Each row is a point on a landscape with many peaks, with its height.
A climber steps from a point to the highest of its 5 nearest points, and stops where none of them is higher. Distance is the straight distance between rows; heights are no part of it.
gari height 5.85: [ 27  22 -31  47  23  28  -3   9   1 -49   4]
bige height 4.86: [-12 -15  -3  47  12 -40 -10  33 -37  42  -1]
Dul height 6.59: [  5   4 -35  25 -18  43  -5  10  19 -39  -2]
ropez height 4.74: [ -7 -55  34 -51 -39 -15  26 -21  49  24  -2]
timab height 3.03: [ 24  29 -37  56  45  21  19  18 -18 -29   0]
muzoz height 6.76: [  4  -8 -45  56  37 -11  13  35  -7  17 -13]
Bisi height 6.14: [   7   45   -2 -100  -68   35  -45  -40    1  -19   -1]
Zumal height 4.90: [-14 -13  36 -47 -17  11  41 -29   9   3   4]
mok height 6.57: [  1   7 -15  32  46 -24 -17  31   6  18   1]
Tavo height 5.34: [ -7 -35  30 -55 -23   2  43 -29  34  10  -6]
tov height 5.31: [ -5 -24  29 -60 -15  10  51 -33  19   8 -10]
bof height 6.50: [-17   8 -35  16 -31  43   3   8  15 -24  -1]
fito height 6.85: [ 25   9 -35  46  40  17  -1  16  15 -28  -2]
Pefur height 6.58: [-12 -20 -40  64  22 -22   4  45 -15  27 -14]
gele height 0.13: [-11  10   9   0  -5  -4 -39   5  14 -17  30]
fab height 5.28: [  7  12  17  15  37 -39 -14   8 -15  21   5]
Fosi height 4.66: [ 44 -26  38   3  24 -42   9 -14  -7  10  -4]
gup height 6.56: [  4 -28 -52  82  14 -10  12  45 -19  15  -5]
dotif height 4.56: [ -8 -11   8  41  10 -51  -1  19 -45  42  -1]
divur height 2.14: [ 15  39 -40  66  50  20  25  18 -32 -27   5]
galab height 6.17: [ -9  29  28 -77   0  21  14 -39  -1  -6  -7]
did height 2.19: [  6 -31   4  90  -9 -44 -52  39 -51  24  -8]
faf height 0.44: [-25   7   5  -7 -26  10 -22   1   9  -9  28]
lifid height 2.32: [  0   1  30  -6  -9 -14 -24  -3  -2 -12  38]
mutek height 4.58: [-45  17 -15 -29 -26  32  -2  -3   9   4  -3]
fuler height 4.60: [  22   18   34 -100  -19   35    1  -58   11  -29  -13]
tadam height 3.76: [ 41 -48  39 -15 -11 -26   5 -22  23  -7   7]
Kag height 4.64: [ -7 -18  32 -24 -31   0  25 -19  -4 -11  29]
navos height 6.32: [  5  52   4 -88 -28  37 -42 -33   8 -12 -18]
Gese height 4.87: [-18   5 -14   8 -20  20 -28  16  28 -19  17]
Balub height 6.37: [-27  16 -41  -4 -31  49  13   5  15 -11 -22]
pob height 4.78: [  5  -1  19  26  28 -47   2   8 -35  35  -1]
nit height 4.57: [  0 -29  13  66  -6 -49 -16  21 -60  36  -1]
fer height 6.47: [ -8   2 -22  19  -9  24 -28  15  25 -25   9]
Gime height 3.85: [ 21   2  35   6   7 -26 -21  -7  -4 -12  27]
Fevis height 6.55: [ 16   7 -34  42  -6  39  -8   3  12 -47   2]
Zat height 4.88: [ -9   1   5  30  28 -46  -9  20 -29  36   2]
Zufub height 6.87: [  3  -1 -32  47  38 -14   0  36   6  16  -9]
koser height 6.62: [  5  17 -49  80  42   8  37  25 -42 -13   7]
tid height 6.67: [ 10   4 -26  28   3  26 -26  14  26 -29   5]
gadin height 7.05: [ 18   8 -37  48  47   2   4  25  15  -8 -14]
Kepi height 6.81: [ 11   9 -22  30  28  -3 -28  26  26 -12  -2]
Zur height 6.21: [-31  37 -36 -28 -22  47   4  -4  17   4 -31]
Kagik height 6.41: [ -3 -27  32 -76 -12   5  39 -35  42  16 -20]
Geki height 6.40: [ 26 -58  38 -24 -33 -18  12 -22  36  -6  11]
dige height 3.35: [ 18  14 -44  69  50  12  26  23 -16 -12  -9]
Sugab height 5.25: [  8 -18  35 -95  -3  19  28 -47  45   2 -28]
pelez height 4.91: [-27   2  24 -19 -28   2  -3  -9  -6 -10  31]
pur height 4.08: [ 33 -29  42  -8  -8 -24   1 -22   2 -16  20]
Vemet height 2.47: [-18   0  22  -7 -19  -1 -19  -4  -3 -16  38]
Tilu height 6.24: [-28  48 -14 -57 -11  34 -12 -18  13   6 -27]
degi height 4.95: [  6  -6 -52  75  37   3  41  34 -26  -7  -3]
dakob height 6.51: [ -4 -29 -46  78   9 -21  -5  49 -21  26  -8]
reso height 6.12: [-40  32  14 -52 -13  21   6 -17   0   6   2]
fumi height 4.69: [ 32 -17  33  12  28 -48  16  -6 -27  25  -8]
renus height 4.70: [  6 -23  22  38   5 -54  12   7 -54  38  -6]
sinu height 4.07: [ -4 -32 -11  76  -6 -47 -33  45 -39  33  -8]
pib height 3.31: [ 12  12   9  16  21 -17 -35  11   5  -4  18]
Bil height 6.31: [-10 -31 -32  70   5 -34 -11  49 -26  29 -10]
Galir height 4.54: [ -3 -37  31 -35 -30  -1  42 -26  14  -3   9]
zor height 6.27: [-21  45  16 -68  -5  27  -4 -24   2   4  -9]
Pedaf height 6.23: [ 12  46  17 -94 -34  36 -29 -47   3 -22  -3]
gokit height 5.74: [-17  -6 -15  48  24 -39  -9  37 -22  37  -7]
Keguk height 6.22: [  3  39  23 -89  -6  30 -11 -48   0 -15 -11]
Bul height 4.03: [ 10 -45  38 -24 -32  -6  27 -19  19  -6  15]
Vul height 5.42: [ -2   4  32 -73  -2  18  36 -42  13  -1 -13]
megi height 6.19: [-23   5 -30   6 -29  33 -12  10  26 -18   7]
fop height 4.63: [ 33  -3  35   2  31 -37 -10  -6 -12   2  10]
mudol height 6.39: [-40  13  21 -33 -27   9   7 -13  -8  -2  18]
runus height 6.36: [  3 -20 -51  81  22  -4  26  38 -28   5  -4]
Miba height 6.83: [-17 -27  42 -89 -15 -12  20 -28  65  37 -21]
Gubi height 3.91: [ 10 -15  37  -8 -10 -14  -7 -14  -6 -19  32]
benub height 6.30: [-10  53   9 -77  -6  33 -19 -33   3  -4 -16]
siro height 6.48: [  2  53 -22 -71 -17  42 -32 -20  18  -7 -27]

For each start below, name the point where the climber stops.
galab: siro
fop: gadin
bof: gadin
ropez: Miba
dakob: gadin
fumi: gadin

Two climbers start at each pair of points below. Name the first point that both come to, or write -.
Zumal, tov: Kagik
runus, Bil: muzoz
Gese, Balub: tid
Galir, Vemet: -
Pedaf, zor: siro

Call two points neighbours if one is among the 5 nearest of the other. Go from one point of each pair to the other, from neighbour to neighbour, staying as high as possible. Name the lowest point that can't be avoided.
gadin, mudol: reso
mudol, Geki: ropez
mudol, Miba: Vul
siro, koser: Zur
koser, gadin: runus
